Points, in no order, along strands that fork, close into loops and pass close to each other.
(in the rows, 100 means zero)
Points whose rows are less than 78.6 apart are linked; no others are.
Z_691: | 146 |  88 |  91 | 156 |  85 | 100 |  95 |  93 |  98 |  79 |  96 | 133 | 138 | 107 | 124 |  84 |  92 |  66 |  73 | 146 |  79 | 117 |  87 |  86 |  75 | 115 | 114 |
Z_366: | 117 |  82 |  98 | 124 | 131 |  84 |  73 | 109 | 110 |  98 |  99 |  71 | 107 |  76 | 133 |  66 | 104 |  63 |  92 |  93 | 111 | 109 |  87 | 112 |  95 | 122 | 120 |
Z_90: |  94 | 107 | 116 |  89 |  66 | 110 | 165 | 105 | 114 | 122 | 128 | 142 | 146 | 133 | 114 | 146 |  89 | 126 |  55 |  99 |  79 |  96 |  75 |  83 |  82 |  82 | 101 |
Z_404: | 122 | 108 |  99 |  95 | 134 | 104 |  84 | 120 |  85 |  88 |  91 |  65 |  69 |  99 |  80 |  83 | 130 |  66 | 154 |  93 | 122 |  93 | 120 |  99 | 128 |  92 |  83 |
Z_715: | 122 |  96 |  96 | 123 |  76 | 119 | 126 | 108 |  98 | 107 | 100 | 163 | 133 | 128 | 119 | 119 | 111 | 112 |  83 | 134 |  91 | 122 |  84 |  98 |  58 | 107 | 100 |
Z_991: | 123 | 105 |  93 | 128 |  95 | 111 | 153 |  88 |  79 | 109 | 119 | 138 | 115 | 111 | 109 | 113 | 120 | 132 |  83 |  92 |  89 | 106 |  72 | 104 |  83 |  76 |  80 |
Z_282: |  63 | 122 |  99 |  68 |  84 | 110 |  82 | 104 |  99 | 123 | 103 |  90 |  56 | 105 |  90 | 108 | 107 | 116 | 108 |  76 | 108 |  73 | 124 | 121 | 157 |  87 |  85 |
Z_954: |  83 | 110 |  89 |  83 |  89 |  78 |  97 |  92 |  82 | 100 |  92 |  47 |  54 |  61 |  75 |  99 |  81 | 100 | 119 |  89 |  93 |  47 | 118 |  63 | 123 |  90 |  94 |
Z_406: | 101 | 100 | 105 |  87 |  84 |  99 |  62 | 128 | 131 |  65 |  75 |  98 |  93 | 110 |  96 |  94 | 101 |  55 | 102 | 125 | 122 | 116 | 121 |  87 |  97 | 105 | 114 |
Z_751: |  91 | 115 |  88 | 122 |  85 | 108 | 122 | 103 |  85 | 113 | 107 | 132 |  55 | 113 |  73 | 120 |  99 | 137 | 103 |  84 | 106 |  99 | 105 | 108 | 112 |  59 |  73 |
Z_296: |  88 |  84 |  92 |  82 | 111 |  96 |  48 | 102 | 121 | 117 | 101 |  68 | 105 |  94 | 141 |  71 |  94 |  84 |  72 |  76 | 128 | 128 | 119 | 134 | 111 | 116 | 114 |
Z_219: | 140 | 108 |  90 | 131 |  80 | 131 | 157 |  83 |  77 | 134 | 126 | 144 | 121 | 125 | 134 | 120 | 113 | 128 |  55 | 108 | 104 | 105 | 104 | 117 |  77 |  77 |  89 |
Z_251: |  78 |  95 | 117 |  57 | 104 |  74 |  51 | 118 | 134 | 107 |  61 |  70 | 125 | 111 |  93 |  87 | 121 |  67 |  96 |  88 | 125 | 151 | 107 | 112 |  86 | 117 | 105 |
Z_455: |  92 | 103 |  95 |  96 | 103 | 114 |  80 | 111 |  94 | 103 | 118 | 107 |  76 |  94 |  99 |  80 | 111 | 107 | 112 |  83 | 116 | 101 | 103 | 108 | 110 |  96 |  78 |
Z_111: | 154 | 117 | 118 | 109 | 145 |  93 |  90 | 102 |  97 |  71 |  81 |  43 |  84 |  92 |  90 |  87 | 103 |  44 | 147 | 116 | 117 |  86 | 145 |  82 | 117 |  94 | 117 |
Z_903: |  89 |  83 |  60 | 108 | 103 | 109 | 118 |  69 |  87 | 134 | 116 | 102 |  51 |  99 |  81 | 111 |  93 | 160 | 101 |  88 |  92 |  69 | 114 | 102 | 118 |  73 |  76 |
Z_281: |  98 |  90 | 120 |  94 | 138 | 103 |  89 | 101 | 101 |  76 |  96 |  79 | 111 |  79 |  90 |  86 | 107 |  89 | 143 |  92 | 102 |  94 |  81 |  93 | 112 | 112 | 102 |
Z_708: | 128 | 102 |  75 | 142 | 114 | 101 |  95 |  90 |  91 |  79 |  91 | 100 |  39 |  98 |  64 | 110 |  98 | 111 | 137 | 114 | 102 |  80 | 112 |  88 | 122 |  69 |  96 |
Z_432: | 118 |  79 |  88 | 126 |  96 | 120 |  84 |  84 | 106 | 122 | 112 | 134 | 120 | 104 | 138 |  71 |  97 |  94 |  71 | 123 | 117 | 137 | 106 | 127 |  77 | 109 | 101 |
Z_705: |  72 | 105 | 106 |  89 |  62 | 118 | 109 |  85 | 118 | 117 | 117 | 130 |  88 | 106 |  96 | 110 |  89 | 134 |  84 |  98 | 102 | 103 | 100 | 113 | 120 |  97 | 100 |
Z_922: | 127 |  79 | 101 | 151 | 137 |  99 |  84 | 101 |  81 |  92 | 102 |  99 | 114 |  81 | 128 |  56 | 108 |  61 | 106 | 110 | 104 | 110 |  78 | 103 |  85 | 116 | 100 |
Z_963: |  67 | 112 |  83 |  76 |  71 |  92 | 147 |  77 | 110 | 137 | 122 | 112 |  80 | 105 |  59 | 117 |  75 | 160 | 103 |  87 |  75 |  61 |  92 |  93 | 128 |  77 |  88 |
Z_133: |  75 | 108 |  92 |  78 |  75 | 110 | 168 |  66 | 106 | 144 | 132 | 113 | 102 | 110 |  96 | 123 |  64 | 168 |  72 |  85 |  84 |  75 | 105 | 108 | 111 |  82 |  98 |
Z_442: | 117 |  76 | 109 | 112 | 122 |  86 |  64 | 114 | 121 |  68 |  73 |  78 | 137 |  90 | 118 |  72 |  93 |  57 | 107 | 117 | 103 | 115 | 103 |  99 |  80 | 124 | 118 |
Z_29: |  61 | 123 | 117 |  75 |  89 |  70 |  98 | 108 |  94 |  87 |  92 |  87 |  61 |  99 |  52 | 109 |  92 | 110 | 122 |  78 |  95 |  63 |  89 |  91 | 155 |  85 |  75 |
Z_154: | 129 | 111 | 112 | 101 | 131 |  99 |  90 |  92 |  92 |  66 |  90 |  41 |  70 |  75 |  90 |  95 |  88 |  73 | 142 | 112 |  96 |  58 | 128 |  66 | 125 | 106 | 115 |
Z_227: |  94 |  71 |  96 | 117 | 128 | 115 | 115 |  88 |  99 | 125 | 114 | 124 | 141 | 101 | 132 |  78 | 116 | 107 |  80 | 103 |  98 | 126 |  58 | 129 |  69 | 114 | 103 |
Z_868: | 111 |  81 |  78 | 112 | 104 | 123 | 159 |  58 |  94 | 147 | 140 | 115 | 124 |  92 | 148 | 106 |  92 | 142 |  60 |  93 |  89 |  91 |  91 | 110 |  88 | 103 | 122 |
Z_877: |  81 |  79 |  76 |  90 |  83 | 113 |  98 |  80 | 123 | 108 | 107 |  84 |  96 |  73 | 126 |  93 |  65 | 122 |  82 | 104 |  87 |  85 |  96 |  86 | 104 | 127 | 132 |
Z_120: | 115 |  60 |  89 | 135 | 103 |  94 |  94 |  84 | 102 | 127 | 101 | 126 | 176 | 119 | 163 |  95 | 106 | 104 |  43 | 110 |  84 | 155 |  79 | 147 |  49 | 117 | 117 |
Z_132: | 109 |  94 |  98 | 102 |  78 | 121 | 116 |  82 | 101 | 137 | 113 | 155 | 157 | 132 | 139 | 103 |  99 | 112 |  44 | 131 | 107 | 152 | 111 | 127 |  51 | 106 | 105 |
Z_827: | 114 | 108 |  80 | 136 | 112 | 116 | 102 | 104 |  98 |  81 |  89 | 138 |  60 | 121 |  70 | 117 | 121 | 105 | 136 | 130 |  99 |  99 | 108 |  99 | 101 |  76 |  84 |
Z_567: | 110 |  85 |  73 | 122 | 108 | 115 | 144 |  69 |  77 | 118 | 119 | 104 |  80 |  87 |  97 | 103 |  97 | 140 |  98 |  85 |  76 |  61 |  71 |  81 |  99 |  91 |  95 |
Z_566: |  72 | 104 |  99 |  80 |  93 |  88 |  87 |  95 | 116 |  82 |  98 |  73 |  93 |  75 |  97 |  91 |  75 | 104 |  97 |  78 |  89 |  72 |  98 |  71 | 118 | 110 | 107 |
Z_148: |  96 | 118 | 108 | 112 |  77 | 113 | 128 | 101 |  83 |  98 | 123 | 151 |  92 | 109 |  84 | 112 | 102 | 127 |  82 |  89 | 109 | 117 |  84 | 108 |  94 |  70 |  74 |
Z_27: |  98 | 125 | 128 |  91 |  99 |  78 | 106 | 101 |  90 |  48 |  91 |  86 |  78 |  97 |  50 | 117 |  72 | 101 | 139 |  97 |  82 |  55 | 107 |  72 | 123 |  92 | 101 |
Z_748: |  65 | 124 | 103 |  54 |  69 |  80 |  80 | 120 | 100 | 112 | 101 |  60 |  38 |  94 |  77 | 116 | 112 |  99 | 103 |  74 | 115 |  62 | 119 |  98 | 162 |  96 | 104 |
Z_235: |  91 | 127 |  99 |  79 |  92 |  62 |  93 | 114 |  62 |  84 |  96 |  52 |  32 |  78 |  62 | 117 |  94 |  96 | 120 |  80 | 108 |  49 | 133 |  77 | 138 |  74 |  89 |
Z_917: | 103 |  90 |  62 | 126 | 113 |  91 | 103 |  85 |  85 | 101 |  99 |  85 |  32 |  91 |  71 | 111 |  97 | 140 | 118 |  94 |  82 |  63 | 117 |  84 | 127 |  68 |  77 |
Z_960: |  94 | 106 |  95 | 117 |  83 |  99 | 139 |  91 |  96 |  79 | 107 | 128 |  72 | 103 |  60 | 135 |  93 | 135 | 109 | 109 |  77 |  69 |  80 |  68 | 110 |  78 | 100 |
Z_137: | 105 | 111 | 139 |  98 | 125 | 104 |  76 | 105 |  86 |  57 |  74 | 112 | 126 | 110 |  83 |  90 | 103 |  62 | 141 | 130 |  98 | 125 |  87 |  95 |  68 | 112 |  87 |
Z_465: |  78 |  86 |  85 |  87 | 121 | 111 |  65 | 100 |  98 | 136 | 118 |  59 |  78 |  88 | 139 |  70 | 112 |  92 |  95 |  75 | 128 | 109 | 123 | 136 | 126 | 112 | 105 |
Z_693: |  95 |  96 |  88 | 101 |  65 | 120 | 138 |  84 | 114 | 117 | 111 | 131 | 107 | 106 | 110 | 117 |  77 | 140 |  71 |  98 |  80 |  99 |  91 |  91 |  94 | 105 | 109 |
Z_872: | 100 |  98 | 112 |  98 | 119 | 100 |  74 | 105 |  86 |  83 |  87 | 101 | 115 | 100 |  93 |  64 | 115 |  60 | 126 | 106 | 118 | 130 |  95 | 105 |  82 | 108 |  77 |
Z_181: | 109 |  92 | 113 | 104 | 100 |  83 |  39 | 113 | 101 |  66 |  65 |  99 | 151 | 102 | 105 |  84 |  91 |  54 |  99 | 120 |  99 | 141 |  92 |  96 |  60 | 116 | 100 |
Z_697: |  87 | 121 | 104 |  99 |  90 |  98 |  94 | 112 | 106 |  59 |  93 | 107 |  60 |  95 |  60 | 118 |  85 | 105 | 119 | 114 |  96 |  73 | 113 |  78 | 115 |  82 | 113 |
Z_809: | 122 |  95 |  88 | 127 |  96 | 111 |  88 |  97 | 115 |  99 | 102 | 120 | 100 |  94 | 120 |  77 |  98 |  91 |  87 | 110 | 109 | 114 | 101 |  96 |  94 | 101 | 101 |
Z_538: | 102 |  87 | 103 |  99 |  77 | 127 | 147 |  91 | 107 | 140 | 110 | 140 | 176 | 144 | 148 | 135 |  97 | 125 |  42 | 125 |  87 | 139 | 105 | 117 |  61 | 108 | 115 |
Z_161: | 107 |  93 |  84 | 115 | 112 | 110 |  98 |  87 |  84 |  98 | 109 |  86 |  72 |  73 | 110 |  82 | 106 | 101 | 117 |  84 | 104 |  73 | 100 |  95 | 115 | 100 |  95 |
Z_237: | 102 | 129 | 144 |  71 | 117 |  91 |  71 | 118 |  96 |  60 |  70 |  87 |  95 | 102 |  48 | 106 | 117 |  55 | 149 | 122 | 120 | 114 | 127 |  99 |  94 |  89 | 102 |
Z_215: |  64 | 111 |  87 |  89 |  89 |  85 | 134 |  90 |  83 | 117 | 118 |  97 |  78 | 103 |  51 | 122 |  86 | 145 | 117 |  69 |  80 |  51 |  75 |  89 | 135 |  77 |  63 |
Z_390: | 112 | 100 |  99 | 129 |  92 | 105 | 120 | 101 |  88 |  75 | 103 | 121 |  99 |  97 |  82 | 105 |  91 | 122 | 103 | 103 |  83 |  78 |  78 |  80 |  98 |  94 |  90 |
Z_631: |  75 |  83 | 102 |  96 | 101 | 105 | 100 |  91 | 102 | 120 | 130 | 106 | 107 |  94 | 133 |  75 |  92 | 119 |  64 |  72 | 107 | 122 |  82 | 127 |  99 | 113 |  98 |
Z_962: |  89 | 124 | 135 |  56 | 105 |  90 |  72 | 125 | 116 |  64 |  61 | 104 | 101 | 118 |  64 | 118 | 114 |  69 | 138 | 108 | 100 | 112 | 107 |  96 | 104 | 116 |  97 |
Z_280: |  78 |  98 |  94 |  95 | 117 |  91 | 119 |  94 |  79 |  98 | 115 |  92 |  86 |  81 |  74 | 103 | 104 | 129 | 125 |  74 |  75 |  60 |  68 |  92 | 123 |  87 |  77 |
Z_626: |  71 | 108 | 128 |  50 |  84 |  87 |  63 | 135 | 141 |  83 |  61 | 102 | 111 | 122 |  68 | 114 | 108 |  87 | 104 | 107 |  96 | 123 | 104 |  99 | 105 | 116 | 109 |
Z_355: | 118 |  98 |  90 | 129 |  94 | 117 | 121 |  74 |  81 | 136 | 125 | 140 | 110 | 115 | 134 |  84 | 103 | 110 |  63 | 109 | 118 | 124 | 102 | 126 |  85 |  88 |  85 |
Z_974: |  96 |  60 |  89 | 124 |  99 | 101 |  66 |  93 | 140 | 121 |  84 | 105 | 138 | 110 | 143 |  79 |  78 | 101 |  52 | 108 |  97 | 146 |  94 | 135 |  68 | 123 | 130 |
Z_789: | 100 | 112 |  96 |  93 | 111 | 118 |  90 | 102 | 102 |  97 |  81 | 133 |  77 | 114 |  67 | 102 | 124 |  96 | 142 | 127 | 114 | 119 | 108 | 106 |  88 |  87 |  77 |
Z_310: |  85 |  82 |  87 | 116 | 114 | 115 | 112 |  79 |  89 | 138 | 136 |  99 |  86 |  88 | 141 |  73 |  81 | 125 |  83 |  77 | 116 | 104 | 113 | 135 | 116 | 103 | 103 |
Z_550: |  96 | 126 |  97 |  65 |  88 |  80 |  92 | 125 | 107 |  97 |  95 |  27 |  66 |  82 |  82 | 115 | 133 |  60 | 115 |  87 | 116 |  77 | 137 |  80 | 142 | 102 | 118 |
Z_335: | 158 | 112 | 122 | 110 | 119 |  92 |  81 | 112 | 103 |  57 |  78 |  82 |  93 |  98 |  87 |  96 | 102 |  39 | 142 | 140 | 124 | 108 | 134 |  91 |  93 |  94 | 111 |
Z_900: | 102 | 119 | 111 | 102 |  63 | 100 | 161 | 115 |  96 |  95 | 118 | 159 | 138 | 127 |  83 | 142 |  97 | 123 |  89 | 110 |  70 |  95 |  65 |  77 |  77 |  79 |  92 |
Z_231: | 124 | 131 | 138 |  86 | 102 |  92 |  84 | 127 | 107 |  39 |  75 |  93 |  86 | 111 |  56 | 113 |  84 |  68 | 146 | 126 | 102 |  96 | 137 |  89 | 109 |  95 | 122 |
Z_874: | 125 | 131 | 138 |  93 | 132 |  86 |  85 | 116 |  71 |  49 |  95 |  56 |  77 |  97 |  66 | 111 | 102 |  67 | 152 |  86 | 118 |  74 | 129 |  94 | 117 |  87 | 102 |
Z_233: | 142 |  95 |  83 | 162 |  93 | 110 | 115 |  84 |  85 |  89 | 107 | 133 | 109 |  94 | 122 |  90 | 101 |  89 |  74 | 125 |  91 |  98 |  84 |  88 |  86 | 102 |  98 |
Z_587: | 125 |  95 |  82 | 126 | 102 | 124 | 170 |  80 |  79 | 126 | 122 | 126 | 102 | 100 | 107 | 133 | 106 | 151 |  69 |  95 |  81 |  69 |  79 |  82 |  88 |  76 |  91 |
Z_662: |  98 |  97 |  85 |  99 | 124 | 103 |  84 | 110 |  90 | 106 |  98 |  61 |  63 |  81 |  90 | 100 | 113 |  96 | 137 |  80 | 107 |  64 | 115 |  99 | 139 |  94 |  89 |
Z_859: | 105 | 124 |  93 |  80 |  99 |  72 |  96 | 120 |  73 |  92 | 101 |  18 |  47 |  72 |  72 | 130 | 124 |  71 | 133 |  80 | 104 |  46 | 150 |  84 | 143 |  87 | 105 |
Z_777: | 103 | 100 | 123 |  64 | 123 |  62 |  61 | 128 | 104 | 102 |  74 |  44 | 124 |  95 |  99 |  83 | 130 |  37 | 115 |  81 | 134 | 142 | 111 | 112 |  95 | 122 | 107 |
Z_34: |  94 | 132 | 136 |  76 | 127 |  81 |  98 | 116 |  92 |  57 |  84 |  63 |  76 |  93 |  48 | 122 | 102 |  93 | 152 |  90 |  93 |  66 | 116 |  97 | 137 |  85 |  89 |
Z_303: |  98 |  98 | 115 | 106 |  98 | 119 | 119 | 104 | 100 |  99 |  96 | 144 | 143 | 114 |  95 | 103 | 109 | 114 |  96 | 119 |  87 | 120 |  70 |  99 |  71 | 104 |  89 |
Z_968: | 112 | 115 | 125 |  77 | 131 |  81 |  90 | 119 | 104 |  71 |  87 |  33 | 110 |  86 |  94 |  96 | 118 |  50 | 135 |  85 | 116 | 101 | 121 |  91 | 115 | 123 | 122 |
Z_63: |  83 |  98 |  64 |  88 |  83 | 114 | 102 |  83 | 109 | 114 |  94 |  89 |  54 |  84 |  79 | 110 |  85 | 138 | 104 | 103 |  81 |  61 | 109 |  74 | 119 | 100 | 114 |
Z_377: | 149 | 103 |  92 | 134 |  72 | 109 | 152 | 107 |  79 | 101 | 116 | 153 | 157 | 129 | 125 | 145 | 128 |  95 |  75 | 140 |  73 | 108 |  74 |  87 |  53 | 103 |  99 |
Z_875: | 109 | 120 | 103 |  83 | 106 |  93 |  68 | 131 | 100 | 102 |  87 |  58 |  70 |  98 |  98 |  90 | 139 |  53 | 130 |  87 | 135 | 110 | 137 | 110 | 122 |  92 |  93 |
Z_357: | 115 | 107 | 147 |  81 | 138 |  89 |  81 | 107 | 104 |  55 |  85 |  65 | 120 |  87 |  80 |  96 |  96 |  62 | 138 | 111 |  90 | 102 | 107 |  89 | 101 | 124 | 110 |
Z_683: |  73 |  83 |  74 |  82 | 102 | 108 |  78 |  87 | 100 | 128 | 122 |  62 |  64 |  74 | 123 |  84 |  94 | 114 |  97 |  73 | 123 |  80 | 121 | 110 | 132 | 110 | 120 |
Z_497: |  73 |  89 | 106 |  87 |  85 | 107 |  72 | 108 | 133 |  99 |  78 | 113 | 127 | 119 | 112 |  95 |  91 | 100 |  80 |  96 |  94 | 132 |  89 | 111 |  77 | 124 | 106 |
Z_36: |  93 |  79 |  96 | 104 |  80 | 110 |  74 | 108 | 121 |  95 |  82 | 138 | 137 | 125 | 120 | 103 |  95 |  95 |  77 | 137 |  84 | 149 |  93 |  99 |  51 | 114 |  96 |
Z_990: | 103 |  98 | 109 |  73 | 132 |  61 |  82 | 128 | 108 |  98 |  86 |  12 | 111 |  81 | 117 |  92 | 131 |  48 | 111 |  70 | 130 | 116 | 120 | 111 | 113 | 125 | 118 |
Z_695: | 137 |  76 |  88 | 149 |  97 |  88 |  80 |  92 |  95 |  89 |  88 | 124 | 171 | 107 | 137 |  87 | 104 |  68 |  76 | 148 |  74 | 135 |  79 | 110 |  48 | 131 | 110 |
Z_557: | 100 |  71 |  83 | 102 | 111 |  97 |  47 | 103 | 134 | 119 |  89 | 101 | 118 | 103 | 148 |  66 |  88 |  78 |  70 | 101 | 124 | 144 | 108 | 137 |  81 | 113 | 115 |
Z_896: |  94 |  97 |  96 | 108 | 104 | 101 | 110 |  85 |  95 |  77 |  98 |  95 |  91 |  80 | 100 |  82 |  90 | 104 |  98 | 101 |  86 |  83 |  88 |  72 | 103 | 104 | 105 |
Z_246: | 128 | 117 | 116 | 113 | 103 | 106 |  85 | 107 | 102 |  45 |  81 | 101 |  86 | 104 |  79 | 103 |  88 |  72 | 133 | 145 |  96 |  97 | 116 |  81 |  96 | 101 | 113 |
Z_530: | 131 | 110 | 106 | 104 |  88 | 122 | 171 |  88 |  83 | 140 | 129 | 139 | 154 | 128 | 153 | 139 | 109 | 130 |  39 | 107 | 106 |  92 |  92 | 107 |  65 |  86 | 103 |
Z_973: | 110 | 117 | 106 |  86 |  86 |  94 |  72 | 133 | 105 |  73 |  91 |  89 |  66 | 101 |  85 |  93 | 115 |  61 | 116 | 103 | 135 | 106 | 131 |  90 | 112 |  82 | 100 |
Z_854: | 105 |  72 |  98 | 127 | 117 | 117 | 137 |  68 |  95 | 145 | 124 | 121 | 146 | 102 | 157 |  93 | 103 | 123 |  56 | 105 |  92 | 120 |  77 | 132 |  70 | 116 | 120 |
Z_266: |  67 | 109 | 117 |  65 |  94 |  97 |  97 | 116 | 100 |  91 | 102 | 129 | 101 | 115 |  67 | 102 | 109 | 120 | 118 |  84 |  93 | 106 |  69 |  97 | 105 | 114 |  79 |
Z_771: | 102 |  62 |  84 | 113 |  94 |  92 |  56 | 106 | 130 | 109 |  63 | 113 | 165 | 122 | 128 |  96 |  90 |  90 |  66 | 123 |  76 | 156 |  90 | 118 |  41 | 119 | 115 |
Z_309: |  70 |  98 |  96 |  89 | 109 | 114 | 140 |  83 |  84 | 148 | 127 | 104 | 104 |  95 | 113 |  96 |  87 | 144 |  90 |  64 |  94 |  85 |  81 | 116 | 119 |  96 |  84 |
Z_848: | 103 | 128 | 127 |  73 | 116 |  96 |  69 | 124 |  83 |  85 |  75 |  88 |  97 |  95 |  73 |  85 | 132 |  54 | 150 | 101 | 127 | 128 | 111 | 107 |  91 |  98 |  72 |
Z_138: |  58 |  94 |  90 |  80 |  94 |  93 | 113 |  95 |  79 | 134 | 131 |  83 |  76 |  72 | 104 |  79 |  84 | 143 |  97 |  60 |  90 |  76 |  85 | 106 | 130 | 105 |  89 |
Z_202: |  90 |  84 | 106 |  86 | 103 |  74 |  30 | 123 | 127 |  95 |  57 |  81 | 143 | 103 | 111 |  84 |  95 |  61 |  79 |  97 | 108 | 154 |  97 | 112 |  54 | 119 |  99 |
Z_463: | 113 | 106 | 112 | 121 | 107 | 114 | 101 | 102 | 101 |  67 |  89 | 130 | 118 | 113 |  90 |  96 | 112 |  89 | 124 | 140 |  88 | 118 |  81 |  88 |  72 | 102 |  86 |
Z_983: | 128 |  81 |  87 | 130 |  63 | 114 | 113 |  95 | 105 | 116 |  99 | 153 | 160 | 129 | 136 | 107 | 100 |  92 |  48 | 136 |  83 | 148 |  81 | 115 |  51 | 114 | 102 |
Z_24: |  77 |  87 |  70 |  73 |  83 | 101 | 100 |  71 | 105 | 127 | 118 |  75 |  60 |  73 | 115 |  94 |  75 | 122 |  88 |  82 | 100 |  67 | 113 |  79 | 114 | 111 | 124 |
Z_894: |  97 |  96 |  72 | 120 | 109 |  97 | 150 |  72 |  77 | 129 | 115 | 104 |  71 | 105 |  76 | 137 |  97 | 164 |  95 |  80 |  78 |  60 |  91 |  91 | 112 |  62 |  81 |
Z_152: |  70 | 128 | 129 |  76 |  84 |  81 |  85 | 124 |  97 |  88 |  99 | 118 |  74 | 101 |  62 | 107 | 103 | 103 | 117 |  72 | 103 |  99 |  89 | 102 | 129 |  92 |  75 |
Z_953: |  83 | 126 |  88 | 102 |  71 |  90 | 116 |  97 | 117 |  69 |  86 | 133 |  44 | 111 |  46 | 140 |  77 | 132 | 125 | 111 |  80 |  62 | 100 |  69 | 119 |  72 | 107 |
Z_741: |  80 |  90 | 104 | 104 | 128 | 109 |  88 | 102 |  87 | 117 | 116 | 109 | 117 |  84 | 126 |  68 | 115 | 105 |  91 |  84 | 110 | 133 |  69 | 119 |  93 | 101 |  81 |
Z_305: |  61 | 121 | 112 |  72 |  67 | 103 | 104 |  98 | 104 | 126 | 113 | 131 |  58 | 118 |  71 | 122 |  99 | 134 | 101 |  86 | 107 |  84 | 105 | 123 | 144 |  84 |  85 |
Z_395: |  91 |  97 |  98 |  70 | 104 |  78 |  56 | 117 | 114 |  97 |  97 |  56 |  88 |  79 | 121 |  70 | 101 |  67 |  81 |  64 | 137 | 107 | 118 |  96 | 115 | 111 | 112 |
Z_370: | 154 |  97 | 101 | 145 | 136 | 103 |  84 |  88 |  96 |  84 |  88 |  99 | 116 |  97 | 116 |  53 | 101 |  49 | 123 | 143 | 106 |  98 |  99 | 100 |  91 | 108 | 100 |
Z_800: |  77 |  92 | 103 |  83 |  96 | 106 |  82 | 112 | 130 |  85 | 102 |  88 | 112 |  95 | 109 |  89 |  90 |  99 |  90 |  80 |  97 | 104 |  90 | 104 | 106 | 125 | 111 |
Z_580: |  93 |  87 | 106 |  88 |  76 | 110 | 147 | 102 | 117 | 138 | 120 | 137 | 159 | 129 | 125 | 130 |  86 | 134 |  59 |  94 |  94 | 119 |  86 | 109 |  66 | 108 | 114 |
Z_307: | 112 |  60 |  87 | 140 | 110 |  87 |  85 |  91 | 114 | 113 |  94 | 107 | 150 |  99 | 156 |  87 |  90 | 108 |  47 |  99 |  75 | 127 |  66 | 129 |  61 | 121 | 132 |
Z_392: |  94 |  95 |  91 |  67 |  91 |  84 |  77 | 121 | 110 |  92 |  98 |  30 |  78 |  68 | 109 |  94 | 106 |  72 |  91 |  82 | 121 |  83 | 128 |  74 | 121 | 114 | 130 |
Z_737: |  71 | 103 | 103 |  83 | 101 | 109 | 125 |  94 |  96 | 111 | 116 | 110 | 105 |  99 |  79 |  95 | 104 | 123 | 106 |  73 |  87 |  92 |  66 | 104 | 114 | 101 |  68 |
Z_571: |  89 |  87 |  84 | 100 |  77 | 119 | 153 |  57 | 102 | 147 | 131 | 114 |  99 |  90 | 123 | 110 |  68 | 158 |  64 |  93 |  92 |  80 |  98 |  93 |  92 | 102 | 118 |

A tip is a point with one link. Name the tips that can be reached along the links from each point below, in the order of the rows.
Z_246: Z_154, Z_626, Z_900, Z_377
Z_737: Z_29, Z_748, Z_310, Z_138
Z_233: Z_751, Z_789, Z_695, Z_530
Z_251: Z_281, Z_370

A piece is all that can be reached along the links. How many separate loops has the piece of each point below (a circle has one, a figure eight two, a Y none), and how many tips (points with one link)?
Z_392: loops 0, tips 7
Z_990: loops 0, tips 2
Z_872: loops 0, tips 4
Z_809: loops 0, tips 4
